Points on a hilly landscape, in no order, each with its height.
A ball rolls from a point to whichever of its 5 nearest points has the largest drop for the distance, and stops where none of them is lower. Distance is the straight distance between rows; heights are no part of it.
Ler (h 40.6): [ 89 105 161 108 144 145 103 112 107 221  84  82 127 145 157 154  92 103
 107 139 161 177 160 111 152 109]
vez (h 43.9): [148  97 127 141 122 127 181 204 156 106 172 204 104 104 135  76 126 158
 159 162 100  57 145 162 111 170]
vod (h 36.9): [131  73 139 112 149 110 108 120 134 116  93 104 138 121 125 128 131 127
 113 114 115 126 142 126 121 137]
Resus (h 25.2): [152 196 102 159 106 128 171 123 161 108 168 165 130 144 146 118 155 135
 122 142  82  91 122 132 116 133]
fus (h 33.5): [160 138 136 143 114 136 168 208 143  81 153 173  98 129 139  89 125 149
 152 137  83  93 125 150 132 146]
Telu (h 34.0): [161 188 122 152 119 129 170 170 153  87 156 171 104 133 153  98 139 138
 139 136  77 102 127 146 122 142]
bola (h 50.9): [145  79 161 105 155 135  99 137 119 138  88  88 130 130 144 124 125 114
 110 118 136 180 137 127 141 149]
Minof (h 33.2): [116  72 127 120 143 162  92 161 134 189  84 147 165 152 177 130 141 163
 148 146 146 136 163 122 119 155]
Zan (h 46.3): [155  77 123 124 135 146 100 207 147 147  93 180 151 136 196 102 122 176
 155 130 127 128  96 139 144 180]
sog (h 31.1): [139  91 148 116 132 122 125 195 157 126 110 168 142 132 183 125 121 177
 127 123  89  85  79 138 145 159]
Mok (h 10.6): [118 151 119 117 110  98 117  85  84 127 108 111 120 103 125 161 141 115
 108 119 132 180 137 105 129  90]
roge (h 32.1): [143 164 116 159 110 126 169 143 133  99 151 171 112 139 134 104 124 173
 138 128  96 123 144 119 118 150]
peri (h 37.3): [133  89 125 110 148 145 118 163 149 162  97 159 149 142 192 125 128 188
 135 119 130 126 128 124 137 185]
soki (h 29.7): [134 149  99 153 121 126 145 136 119  80 132 102 129 137  80 129 126 117
 132 100 133 142 120 128 107 116]
Gikem (h 17.6): [149 184  92 162 114 122 166 110 155 108 165 159 128 137 126 117 133 133
 137 139 101 100 136 116 110 143]
Ziso (h 16.2): [135 163 100 161 130 142 165  93 166  95 168 136 155 136  87 132 134 101
 124 126 116  82 116 130 108 118]
kitez (h 11.6): [132 198 110 125 124  91 145  77 128 108 192  86 126 132  90 167 120 104
 101 119 158 156  97  98 112 117]
nogan (h 55.6): [117  72 147 135 106 133 173 215 159 148 173 222 118 123 145 111 130 186
 157 157  96  59 133 165 110 166]
Rosu (h 14.8): [132 154 113 140 108 125 134 134  94  92 128 105 129 137  94 146 140 125
 122  97 132 173 115 128 108 109]
sufad (h 6.7): [129 184 101 127 107 103 141 102  97 114 160 100 123 139  98 155 129 112
 110 110 156 185 109 112 111 114]
zubu (h 41.5): [118  62 153 133 104 124 158 209 155 141 155 198 130 128 138 105 128 177
 156 155  97  55 114 163 122 158]
vema (h 33.1): [111  51 145 126 149 148  70 168 128 175  78 112 166 152 150 120 131 115
 129 154 145 145 149 122 118 130]
beker (h 29.3): [129  75 123 108 148 129 119 132 149 163 101 135 150 138 158 116 130 171
 137 123 134 123 153 126 123 187]
tilur (h 32.0): [160 166 114 150 121 129 173 191 155  80 148 169 106 121 143  84 137 124
 143 140  76  81 115 162 118 141]
Fupep (h 47.8): [123 117 121 139 114 124 128 133  99  87 103 118 128 127  88 132 134 126
 128 105 121 133 134 128 111 106]
sano (h 33.0): [104  58 125 128 145 150  76 159 139 187  70 128 169 154 174 127 130 143
 147 156 144 133 165 120 106 134]
rebu (h 37.4): [137 153 139 155 106 130 166 157 126 103 142 174 106 134 141 110 127 179
 138 127  95 123 141 119 128 149]
Lebun (h 32.8): [110  52 129 126 150 152  87 160 133 181  85 125 167 156 151 117 136 140
 139 151 142 139 154 122 118 156]
zuro (h 38.8): [156  65 121 119 127 120 107 213 163 139 102 171 148 139 194  99 122 170
 151 131 113  99  74 147 142 180]
zufe (h 8.2): [132 116 128 108 157 113  87  58  93 157  97  62  97  96 100 135 107  79
 141 124 168 165 167 115 154 102]
sefeb (h 16.7): [138 176 108 151 138 143 160 102 158  78 174 110 150 140  75 151 138  91
 124 112 123 100 104 129 107 105]
lozif (h 15.2): [141 117 157  99 144 111 113  98 114 147  98  89 108 104 153 147 121 111
 104 112 140 184 153 117 142 132]
maf (h 30.8): [130 121 173 132 113 127 143 182 129 112 124 178 124 133 149 124 127 188
 128 124  79 100 107 129 141 134]
sego (h 8.3): [123 128 108 107 158 107  82  50  92 137  95  64 109  88 101 140 113  73
 146 121 154 157 154 120 156  88]
Kura (h 48.9): [160 188 120 131 104 171 177 138 145  73 194 181 115 131 110  97 205 141
 120 137 102  78  80 185 126 138]
puse (h 8.8): [128 110 134 106 152 117 100  55  91 165 104  70  91 102 110 139 111  92
 129 130 160 170 175 116 156 125]
sez (h 18.0): [144 107 159 100 150 112 111 120 124 130  95  90 120 110 151 140 130 115
  99 105 124 177 140 125 141 140]
pef (h 30.6): [138  99 140 105 138 127 123 168 158 143 100 162 147 135 193 124 122 185
 132 114 111 110 104 129 146 175]
mar (h 10.4): [117  75 142 134 104 126 166 230 185 173 153 231 133 124 182 142 127 190
 150 140  99  58 110 176 101 167]
Punu (h 27.9): [132 100 130 104 141 119 129 146 159 149 104 157 140 133 184 127 123 191
 121 110 115 112 129 122 134 176]
supog (h 57.5): [133 131 144 112 127  99 116 107 106 114  94 102 117 105 139 158 141 115
 105 105 116 165 134 115 124  99]
fivib (h 36.8): [143 198 108 158 105 145 164 114 161 106 182 173 134 137 137 120 169 128
 119 145  86  88 113 138 114 131]
viriv (h 17.4): [139 182 116 144 134 142 159 107 161  77 178  99 145 140  76 160 143  93
 116 111 121 101 103 131 104 101]
vevim (h 12.1): [123 144 131 102 129  94 112  73 100 130 102  99 108  94 141 156 138 107
 109 121 138 168 153 108 131 102]
divab (h 26.1): [119  83 131 112 142 114 126 119 154 145 109 141 145 126 155 129 127 177
 116 113 113 102 142 121 123 166]
Modun (h 36.7): [112  63 141 130 106 119 161 211 164 158 150 211 133 130 153 117 129 185
 155 157 103  47 111 168 114 156]
Fuvem (h 5.6): [115 170  95 131 102 108 125  69  79 133 145 112 121 121  86 156 129 105
 108 117 163 182 121  96 129 107]
faniv (h 25.5): [103 185  94 101 152 128  66  66  70 130 115  51 134 109  76 159 142  68
 132 101 160 165 109 122 170  62]
Tafe (h 34.5): [116  64 161 123 146 154  85 165 124 170  75 101 156 147 154 123 125 103
 110 145 139 175 130 122 134 129]
Fidu (h 43.1): [154 175 108 137 105 156 178 163 151  81 164 184 122 123 128  89 184 114
 127 142  80  62  86 185 118 127]
Beb (h 22.9): [139 159 101 167 112 122 169 125 139 105 150 159 120 143 117 109 118 154
 144 127 112 118 153 112 111 149]
kalep (h 8.5): [112 147  98 107 150 108  82  56  83 136  96  70 121  93  88 149 120  67
 137 116 161 149 138 116 153  71]
Vakuf (h 7.3): [123 183  97 126 122  97 135  58 109 122 179  90 126 126  75 155 109 101
 110 118 171 161 102  91 130 122]
pomiv (h 48.1): [115  98 175 108 146 156 101 143 111 191  84 100 132 146 157 146 121 108
  99 134 153 192 138 113 149 128]
nuru (h 28.7): [109 102 144 135 116 115 141 117 123 124 113 166 133 121 128 129 127 188
 128 119 102 103 149 120 115 137]
rikos (h 35.6): [ 90 111 172 110 143 141  91 135 121 209  73  88 132 144 181 152  87  99
 113 138 164 183 148 106 138 108]
fav (h 6.6): [129 183  97 130 115  99 137  78 101 121 170  93 122 134  85 153 125 109
 111 115 167 174 108 100 122 122]
puzag (h 37.5): [149 189 108 136 132 122 155 116 149  79 170  86 132 143  86 162 138  97
 116 108 130 131 104 128 105 107]
fetab (h 56.3): [154 200 125 136 100 157 168 100 145  75 216 183 119 131 106 109 201 148
 115 146 115  98  96 160 121 142]
rak (h 33.4): [113  53 148 134 151 136  63 168 142 175  66 107 167 152 176 126 112 118
 144 162 148 140 150 117 107 115]
Guped (h 17.9): [148 124 114 143 122 126 184 196 167  88 158 195 113 104 142  69 137 124
 150 155  82  47 132 170 103 146]
pero (h 5.3): [109 134 107 113 134  93  98  42  88 146  98  94 111  87 112 153 120  84
 127 117 157 153 156 108 138  90]
kubig (h 34.3): [131  85 165 133 108 132 144 206 145 113 131 174 126 133 144 113 122 172
 138 141  80  78  89 152 141 139]
zagun (h 3.6): [108 151  99 119 117  99 102  52  74 143 112 110 127  95 103 158 132 101
 117 121 153 161 142 104 128  92]
Lepob (h 32.2): [115  64 123 113 147 153 101 149 132 176  94 137 164 153 159 114 139 161
 144 137 146 134 161 125 117 174]
Dinis (h 8.4): [132 174 112 139 104 109 135 118  91 103 137 105 128 134  94 156 143 119
 108 105 146 181 113 122 112 111]
gefek (h 34.4): [144 142 152 146 106 132 164 183 126  94 144 174 106 134 139 104 127 182
 137 126  83 118 128 131 134 142]
dogem (h 7.8): [ 97 154  85 124 125 115 105  53  70 139 126 102 129 106  70 155 123  89
 123 116 171 160 120 106 142  85]
dor (h 35.5): [109  91 165 112 142 137  60 156 134 186  58  86 118 140 211 142  42 125
 137 129 190 190 149 105 124 115]
keses (h 35.1): [ 85 108 159 104 148 129  89 130 127 210  65  80 130 146 193 146  68 107
 125 139 169 173 154 109 135 105]
Sud (h 35.9): [ 96  84 150 100 133 149  58 142 112 199  69  76 107 136 208 134  38 142
 147 120 211 198 169 107 129 114]
Ladon (h 8.6): [134 127 140  98 142 106 114  74 105 152 102  90 104  97 143 150 117 109
 109 121 147 182 166 107 141 127]
labod (h 9.4): [148 150  89 164 123 128 156 117 140  85 145 124 136 142  78 119 116 120
 145 108 127 112 130 121  99 132]
loto (h 9.7): [106 159  81 123 120 122 116  55  68 130 144  97 127 110  65 152 118  93
 125 111 178 162 111 104 139 106]
bol (h 27.8): [101 170  86 103 142 123  76  59  68 128 112  62 133 110  66 161 128  67
 129 108 165 157 110 122 162  64]
seku (h 20.6): [144 172  97 150 131 127 150 113 152  81 160  99 140 140  78 147 130  96
 126 110 127 111 109 138 104 114]
kave (h 44.7): [ 98 106 169 106 144 145  99 122 109 203  83  91 131 141 161 155 107 101
 106 140 159 190 152 109 151 120]
vobuk (h 50.1): [165 202 131 121 110 149 173 105 155  57 220 179 111 117 110  92 207 161
 122 135 120  95  81 163 119 142]
kuf (h 17.1): [136 186  96 167 114 133 163  96 163 106 174 163 140 135 118 124 147 118
 124 145  96  84 122 123 109 128]
zukuv (h 16.3): [136 175 106 165 124 153 162  87 164 102 182 156 153 134  93 132 148 110
 123 134 111  82 118 129 114 123]
vodit (h 32.5): [140 111 165 141 114 138 154 200 128  96 136 180 113 133 140 105 130 175
 136 127  80  97 114 142 139 138]
Tamos (h 33.8): [122 123 154 139 104 124 147 153 130 117 125 180 123 131 151 128 130 194
 124 119  91 107 127 118 133 134]
tar (h 36.3): [127  56 149 133 149 125  45 170 150 171  62  93 148 151 196 120  73 110
 147 154 160 156 147 112  99 112]
tak (h 26.8): [134 135 104 158 115 126 142 133 112  79 127 118 134 137  75 124 123 122
 139 101 132 139 127 128 109 120]
vem (h 38.9): [123  61 145 127 108 114 138 213 155 134 138 187 137 129 151 114 121 177
 147 153  92  51  93 156 125 144]
Bek (h 28.8): [113  95 128 148 111 111 131 116 112 106 111 146 136 123 101 128 130 157
 131 113 110 110 150 118 107 122]
nalal (h 50.4): [163 213 130 114 116 128 176 103 165  46 227 183 106 113 103  84 201 162
 121 138 128  85  78 153 116 136]
vak (h 18.3): [147 163  91 152 137 126 156 118 150  83 149 104 136 144  78 137 127 100
 129 112 129 111 115 134 102 123]
Vule (h 35.4): [ 76 102 143  98 144 122  73 116 120 219  66  64 127 143 183 131  48 112
 134 138 193 163 168 106 137 104]
tori (h 15.9): [136 172  90 166 122 135 170  92 162 102 168 147 145 138 102 126 133 115
 128 127 110  87 128 122 106 131]
metun (h 38.7): [143  66 148 105 156 126 103 136 127 138  94  92 142 132 131 117 125 118
 110 117 131 158 133 127 137 157]
zel (h 35.7): [ 76 109 154 104 147 133  86 106 117 223  73  67 128 143 174 145  72 105
 122 146 172 163 160 108 144 104]
Fove (h 46.1): [148 188 115 140 103 158 173 153 147  85 181 182 124 131 131 107 202 125
 119 139  84  75  89 178 121 127]
gof (h 6.4): [113 167  89 127 111 107 130  60  85 133 161 104 124 120  76 156 117 105
 115 119 179 171 110 101 127 117]
pudo (h 11.1): [140 100 151 102 146 113 109 122 127 108  91  90 124 113 131 139 132 115
 108 105 122 159 131 128 131 133]
napo (h 37.2): [143 187 106 129 125 111 148 111 138  89 165  84 132 143  88 156 131 106
 113 101 136 149 101 119 109 111]
Gisen (h 40.5): [131  88 125 104 146 155 113 161 142 172  99 163 153 145 186 125 137 183
 147 127 143 138 139 122 135 184]
fidod (h 36.0): [155 195 106 153 109 129 169 147 164  99 164 164 116 136 153 108 147 135
 130 139  76  94 117 137 114 139]
nelu (h 7.1): [121 169 108 128  99 107 128 103  83 115 129 113 122 125 104 159 141 122
 110 111 147 189 118 112 121 104]
getim (h 50.2): [133 203 135 126 127 112 148  95 145  90 198  86 136 138  84 172 143  99
 101 121 134 132 101 116 115  96]
Begi (h 38.4): [155 181 111 144 114 142 175 170 160  85 155 170 123 126 150 102 164 121
 127 141  71  74 109 166 121 124]
ruz (h 26.7): [122 146 125 132 105 110 117 118  93 102 107 106 126 125 115 157 141 121
 111  99 124 175 118 119 116  99]
kos (h 36.6): [115  82 169 117 152 154  85 157 116 178  73 100 150 148 159 138 122  98
 106 137 146 183 130 120 139 123]
ropo (h 16.1): [136 120 142 111 162 131  76  67  87 147  97  41  93 114  93 127 105  73
 149 124 168 174 169 125 174  96]
nim (h 28.5): [116 111 160 123 120 118 140 159 142 127 113 178 135 131 166 132 126 190
 118 114  86  99 115 120 137 142]
baf (h 31.5): [110  70 143 133 100 130 170 218 172 170 155 222 132 127 164 127 131 194
 147 153 105  51 113 163 101 168]
Sarom (h 33.9): [125  57 128 108 153 133 103 139 133 153  98 109 155 144 135 104 132 137
 129 133 138 136 146 132 124 176]
pepal (h 15.7): [111 185 106  99 157 119  60  59  79 131 106  37 122 116  92 149 137  64
 137 115 156 169 125 118 167  64]
dafo (h 16.0): [142 167 103 136 112 121 142 130 106  85 139 101 123 141  89 141 132 115
 120 102 141 167 110 126 110 113]
Vub (h 35.3): [ 89  99 143  97 148 126  71 131 127 203  64  67 120 137 198 134  38 120
 141 137 196 180 163 110 129 111]
Rab (h 32.4): [121 101 151 115 148 138  83  71  84 173  97  50  92 127  93 127 101  90
 131 136 173 167 170 117 177 107]
gazog (h 7.0): [106 147  89 115 137 111  87  50  74 139 114  85 130  98  86 151 125  76
 132 114 161 151 127 109 142  84]
Pez (h 40.0): [128 138 120 165 107 122 160 130 121 107 137 163 119 132 113 111 125 173
 141 120 108 123 152 112 113 142]
Fenu (h 31.8): [127 136 127 138 109 117 124 134  91  88 110 112 129 125  96 146 142 121
 120 100 121 159 124 123 110 101]
tiso (h 36.4): [122 117 110 158 112 129 142 124 104  90 123 139 138 132  90 114 123 139
 140 112 119 125 146 120 107 125]
seno (h 9.5): [130 114 142 103 150 113 106  65 101 171 106  76 101 105 128 139 115 109
 120 130 159 181 177 113 154 134]
Nonir (h 11.3): [139 191 105 134 116 105 148 106 119  99 166  86 123 142  92 155 132 115
 106 115 150 172 106 109 113 123]
ziz (h 7.4): [131 126 132  99 146  97 108  55 103 151 107  89 102  92 133 147 119 102
 114 126 151 172 169 107 137 121]
sediz (h 38.0): [111  97 156 113 141 137 100  71  88 193  99  72 100 127 110 132 110  99
 126 146 170 166 177 120 169 118]
Gupop (h 23.5): [121 100 149 114 151 131  94  68  88 181  95  61  98 121 105 129 106  91
 131 139 169 170 179 120 165 117]
ramap (h 29.4): [131  63 135 109 153 110 106 124 141 125  94  99 142 129 130 113 125 138
 121 115 122 126 146 133 130 160]
kinu (h 25.3): [101 192 101  96 146 128  72  61  64 124 122  47 128 122  66 164 148  80
 126 102 163 170  99 122 165  69]
fimid (h 31.6): [158 163 136 154 119 132 169 175 137  94 147 170 105 134 144  99 129 163
 141 131  85 113 133 132 129 147]
pizev (h 23.1): [149 181 106 160 111 119 169 133 154 103 156 165 115 139 138 103 128 148
 141 135  93 116 141 119 113 151]
mupu (h 25.4): [114  73 130 115 141 107 124 110 145 129 101 127 144 119 137 121 125 159
 123 116 113 100 146 123 119 157]
ziner (h 39.9): [133  85 127 122 141 172 104 181 138 176  83 178 156 144 200 127 135 179
 155 132 137 141 134 124 132 169]
Nad (h 17.0): [121 109 160 105 144 133 112  78  95 182 105  85 104 118 130 145 120 104
 113 132 163 189 174 116 159 132]
foteg (h 55.7): [152 198 114 146  99 154 174 136 153  94 174 177 125 138 142 116 180 123
 119 146  75  87 101 155 119 123]
kabaz (h 16.4): [133 167 125 144 127 176 163  80 149  60 203 154 149 121  53 128 172 101
 117 125 130  88 115 127 113 114]
ran (h 22.4): [138 138  98 166 113 124 158 122 129  98 139 151 129 137  87 110 116 140
 145 117 118 118 148 111 104 139]
Kufan (h 22.2): [134 131  98 169 114 128 150 127 121  91 130 135 129 134  77 113 121 133
 146 107 126 120 142 123 107 127]
kel (h 34.8): [127  75 154 128 115 115 130 204 156 120 121 175 142 135 160 115 118 171
 136 129  82  73  78 149 138 149]
mev (h 35.0): [ 96 106 158 105 152 137  83 142 133 204  61  85 126 139 207 147  60 112
 128 131 179 179 150 104 133 108]
bure (h 37.8): [143 176 100 138 128 126 154 124 134  88 155  87 130 145  89 147 125 107
 124 102 134 145 107 128 102 119]
Dos (h 33.3): [107  54 147 136 145 143  62 167 138 175  70 107 163 154 164 123 115 109
 131 161 144 153 142 117 110 118]
naza (h 42.6): [110 103 167 109 143 146 114 102 102 190  98  87 114 131 144 147 114 112
 106 133 160 192 165 115 155 131]
koti (h 34.7): [145  69 141 119 126 114 125 204 161 132 109 171 148 135 178 107 115 170
 139 125  92  78  73 145 145 164]
Pizu (h 58.4): [157 194 128 137 110 155 167  81 155  68 226 182 124 117  96  96 196 150
 114 139 125 101  97 144 120 143]
Nom (h 34.6): [101 104 166 113 150 144  85 147 130 201  64  98 138 142 193 153  72 103
 120 138 163 181 138 106 129 103]
fazi (h 6.3): [128 127 114 113 146  98 102  46  94 152  97  82 102  92 112 144 113  85
 139 127 158 163 164 109 147 103]
busu (h 49.3): [ 81  91 152 110 141 141  85  87 105 215  83  58 120 150 133 138  84  90
 117 142 169 150 165 115 159  88]
Zor (h 31.7): [134  91 128 108 148 133 122 146 151 160 104 151 148 141 179 124 127 180
 133 116 123 123 139 125 135 187]
Lir (h 25.7): [115  64 127 122 105 109 161 213 178 171 145 207 143 128 178 127 119 189
 155 151 103  46 108 166 103 163]
Dag (h 32.3): [130 104 167 140 113 128 148 200 130 109 131 178 122 133 143 112 133 177
 131 131  81  94 100 141 144 134]
musa (h 27.1): [117 107 144 120 124 112 136 129 144 138 112 163 138 127 162 131 126 189
 117 117 100  95 133 114 128 147]
folir (h 40.3): [106 178  92 102 139 134  92  60  66 129 143  61 135 123  42 156 133  85
 125  97 183 164  92 116 159  87]
kikaz (h 28.2): [152 177 113 156 112 121 169 156 140  99 151 163 107 134 143 106 128 164
 139 133  93 118 142 125 121 148]
Kur (h 18.4): [129 164 112 100 167 113  61  58  86 130  95  36 106 104 102 143 121  63
 149 110 156 175 144 124 172  69]
ser (h 42.9): [149 159 104 153 111 145 177 175 153  87 157 188 122 115 134  89 172 106
 133 151  78  55 107 185 118 123]
piz (h 49.0): [125  78 150 141 110 134 178 212 157 132 177 210 113 117 134  94 129 171
 156 160 104  61 138 164 111 168]
zon (h 29.2): [127 103 159 116 125 122 136 174 149 124 111 176 136 130 173 134 124 190
 121 118  85  94  94 134 144 147]
lef (h 5.0): [107 159  97 128 105 103 117  64  77 130 131 111 124 109  95 156 131 109
 115 124 165 173 123 103 128 103]
leni (h 6.0): [117 178  98 130 104 105 130  81  85 125 148 107 119 131  90 161 129 114
 106 113 161 185 111 103 119 115]
nunon (h 35.2): [125  59 150 119 152 147  82 155 121 159  82 100 157 146 133 111 127 105
 123 136 145 163 140 130 133 149]
Dige (h 16.9): [111 169  85 122 128 123 123  58  79 128 156  87 132 115  50 154 111  88
 120  98 191 153  97 109 146 107]
gini (h 43.6): [151 181 114 139 105 156 171 159 148  78 168 176 125 128 135 103 182 115
 129 150  73  73  95 172 123 120]
fozo (h 5.9): [112 164 107 124 105 103 118  76  83 129 124 114 118 107 110 160 137 111
 103 116 150 182 128 103 123  99]
rinu (h 28.4): [138 190 123 132 135 127 156 104 149  76 183  90 140 144  86 172 147  94
 111 114 121 120  97 129 105  99]
mezed (h 40.4): [112 120 117 159 106 120 146 122 110 108 121 151 129 129  97 121 121 154
 140 112 114 113 153 111 109 132]
Zed (h 36.2): [129  75 157 143 111 127 152 214 138 110 156 188 116 127 126  98 125 168
 147 154  90  68 107 153 135 146]
Betid (h 23.9): [141 199 111 123 126 101 149  91 136  98 189  83 125 141  88 169 132 100
  99 117 143 154  99 110 112 115]
Gemas (h 13.1): [134 128 124 109 162 118  74  61  85 138  95  42  95 103  97 133 109  73
 149 125 165 168 161 123 174  96]
dila (h 48.4): [138 187 126 154 113 165 159  67 153  75 216 181 139 117  83 112 180 131
 115 136 127  93 110 128 122 141]
nevi (h 19.6): [ 98 160  81 114 128 129  98  56  61 128 132  83 135 114  50 158 128  80
 130 107 186 160 108 112 157  86]
lanub (h 17.5): [143 192  95 165 112 129 167 111 167 107 169 165 135 133 131 124 147 124
 125 142  92  84 130 125 114 129]
zevan (h 16.8): [128 177 123 136 130 168 157  97 147  65 194 128 149 126  59 154 170  97
 116 112 122  96 112 134 114 100]
Fali (h 36.5): [139  59 112 121 124 104 124 212 169 150 118 180 149 137 176 101 120 178
 158 144 109  62  85 160 125 166]
nupo (h 29.5): [162 142 114 142 122 130 177 196 158  81 160 176 107 110 145  80 137 118
 150 146  72  64 118 162 113 144]
Vadu (h 14.3): [124 104 169 103 147 136 110 104 103 175  98  91 109 124 146 144 124 110
 105 128 151 197 159 116 150 145]
bidis (h 19.5): [137 180 113 161 109 162 165  82 155  99 197 177 146 128  92 127 174 121
 114 144 109  83 117 132 121 124]
Fugu (h 68.5): [123  97 136 126 120 103 112 124 109  94  87 114 132 113 109 134 138 129
 114 103 108 133 130 128 116 104]
tas (h 51.4): [158 210 122 132 118 138 169  78 164  49 229 188 111 112  99  87 194 158
 116 138 134  93  94 142 118 144]
forim (h 33.6): [114  69 157 129 148 145  72 172 136 176  61  98 156 150 176 132 103  95
 126 151 149 162 134 115 120 109]
fepe (h 37.1): [144 176 121 141 122 170 160  72 150  65 218 175 142 113  62 114 178 119
 121 129 137  86 117 128 117 131]
kada (h 33.7): [148 107 148 147 116 131 163 214 138  86 153 175 104 124 128  81 122 159
 154 145  88  81 122 159 131 150]
pelib (h 16.6): [133 171 108 160 126 165 158  83 156  80 189 150 152 128  75 140 161 103
 119 125 120  75 113 126 115 111]
zimaz (h 23.4): [143 193 107 162 107 147 168  95 159 108 191 174 142 131 122 126 165 122
 117 144  91  82 111 129 114 127]
Tunud (h 37.7): [132  89 140 142 114 128 179 209 153 109 169 199 109 113 129  82 126 161
 157 159  94  57 139 160 118 163]
mida (h 37.0): [ 75  96 148 102 142 126  83  98 113 224  74  61 129 148 159 136  70  96
 119 147 172 151 159 116 143  96]
dono (h 13.4): [ 99 191  97  95 146 133  74  63  62 121 134  47 136 124  59 161 143  85
 122  96 170 171  98 122 174  78]
lenub (h 32.7): [140 108 121 147 117 122 181 200 158  92 164 191 101 107 137  69 125 142
 153 157  92  61 137 166 113 161]
Gipul (h 34.9): [141 103 143 141 114 134 171 207 142  95 159 188 105 118 123  81 123 153
 156 159  93  70 135 158 123 159]
bupa (h 34.2): [115  80 165 126 149 138  62 166 144 174  59  99 143 144 202 135  69  96
 129 143 160 171 133 108 122 104]
bon (h 34.1): [119  53 138 126 115 109 145 211 170 158 137 193 139 131 163 114 119 181
 153 155 100  45  95 165 118 156]
subes (h 45.3): [142 192 117 153 102 156 167  93 152  97 204 179 136 136 115 122 187 128
 111 146  99  90 104 139 118 132]
gova (h 36.1): [162 182 118 144 117 130 169 175 155  85 154 163 111 128 148  97 146 131
 135 141  70  84 115 160 116 135]
Bas (h 31.3): [127  55 118 123 113 101 139 213 172 159 134 197 147 127 180 109 121 177
 163 151 111  52 101 163 113 166]
Dako (h 37.6): [128  60 165 128 145 133  47 170 149 168  60  95 135 138 208 131  54 108
 146 140 180 175 140 113 109 113]
nilu (h 48.3): [143  77 147 106 150 118 106 131 131 121  92  90 128 119 136 128 127 118
 111 106 121 151 134 128 132 147]
Vufak (h 44.3): [143 101 165 104 150 143 106 131 116 155  92  83 124 125 145 136 127 114
 102 120 148 193 146 120 154 141]
tuzom (h 16.5): [109  86 126 138 121 108 125 115 123 106  96 134 136 120 108 126 131 155
 126 112 104 107 146 123 113 118]
Belu (h 58.6): [ 91  96 162 113 146 142 101  85  95 213  91  72 117 138 136 143 102 105
 108 146 169 167 162 112 159 109]
mipel (h 15.0): [145 166  89 167 125 125 167 103 156 102 154 148 135 137 107 119 121 127
 141 122 115  97 138 120 108 142]
Lavi (h 22.8): [113  83 131 133 127 108 126 112 133 119 105 137 142 120 116 122 128 155
 124 112 106  99 147 121 111 129]
fuf (h 35.8): [133  76 159 135 108 125 137 205 150 117 132 181 138 135 149 113 124 175
 140 136  83  66  88 152 138 144]
pofur (h 31.9): [153 130 131 138 125 123 175 204 155  80 158 175 104 113 136  76 126 138
 158 146  82  65 127 160 124 150]
tulu (h 12.9): [128 151 116 101 168 112  72  64  89 135  96  47 108  97  97 138 112  66
 147 116 155 166 147 123 167  76]
voge (h 59.8): [ 94  89 156 112 139 147  89  81  87 198  88  57 115 142 105 135  95  93
 127 146 172 160 166 120 167  96]
papam (h 14.4): [135 126 146  99 138  98 114  83 111 135  95  91 103  98 151 154 126 114
 104 114 134 177 151 115 134 122]
fid (h 29.1): [140 105 163 102 150 130 114 108 111 157 101  85 114 122 149 141 127 114
 102 118 148 199 149 117 151 146]
Muz (h 39.3): [127  75 160 114 149 154  92 155 121 160  86  95 143 146 143 129 126 106
 107 135 142 183 134 129 144 141]
zani (h 32.9): [153 116 135 144 127 132 167 209 142  84 152 178 105 121 132  82 127 149
 155 143  89  79 120 151 128 150]
dizo (h 28.0): [121 107 156 115 127 117 138 154 151 135 108 164 136 132 178 132 126 187
 119 115  87  99 116 116 137 152]

Where does a ball stop that starts at each point below?
foteg => labod
vobuk => Guped
bure => zagun
Pizu => labod
nalal => Guped
Gemas => zagun
mida => tuzom
getim => zagun

Two balls start at each pair of points below. Name the first point that both come to, or write none.
Tamos, vodit => nim
sediz, tulu => fazi
Sud, voge => none
fetab, fivib => tori
rebu, gefek => kikaz

Call two points neighbours if one is among the 5 nearest of the other. Go from one point of each pair to the other, from neighbour to neighbour, staying as low as possible. Name the highest point that can't be avoided.
kabaz, Guped => fus
tuzom, labod => kada
mar, zagun => Fali
zagun, kabaz => soki
pudo, zagun => sez
dono, zagun => nevi
zagun, Vadu => lozif
kabaz, labod => pelib
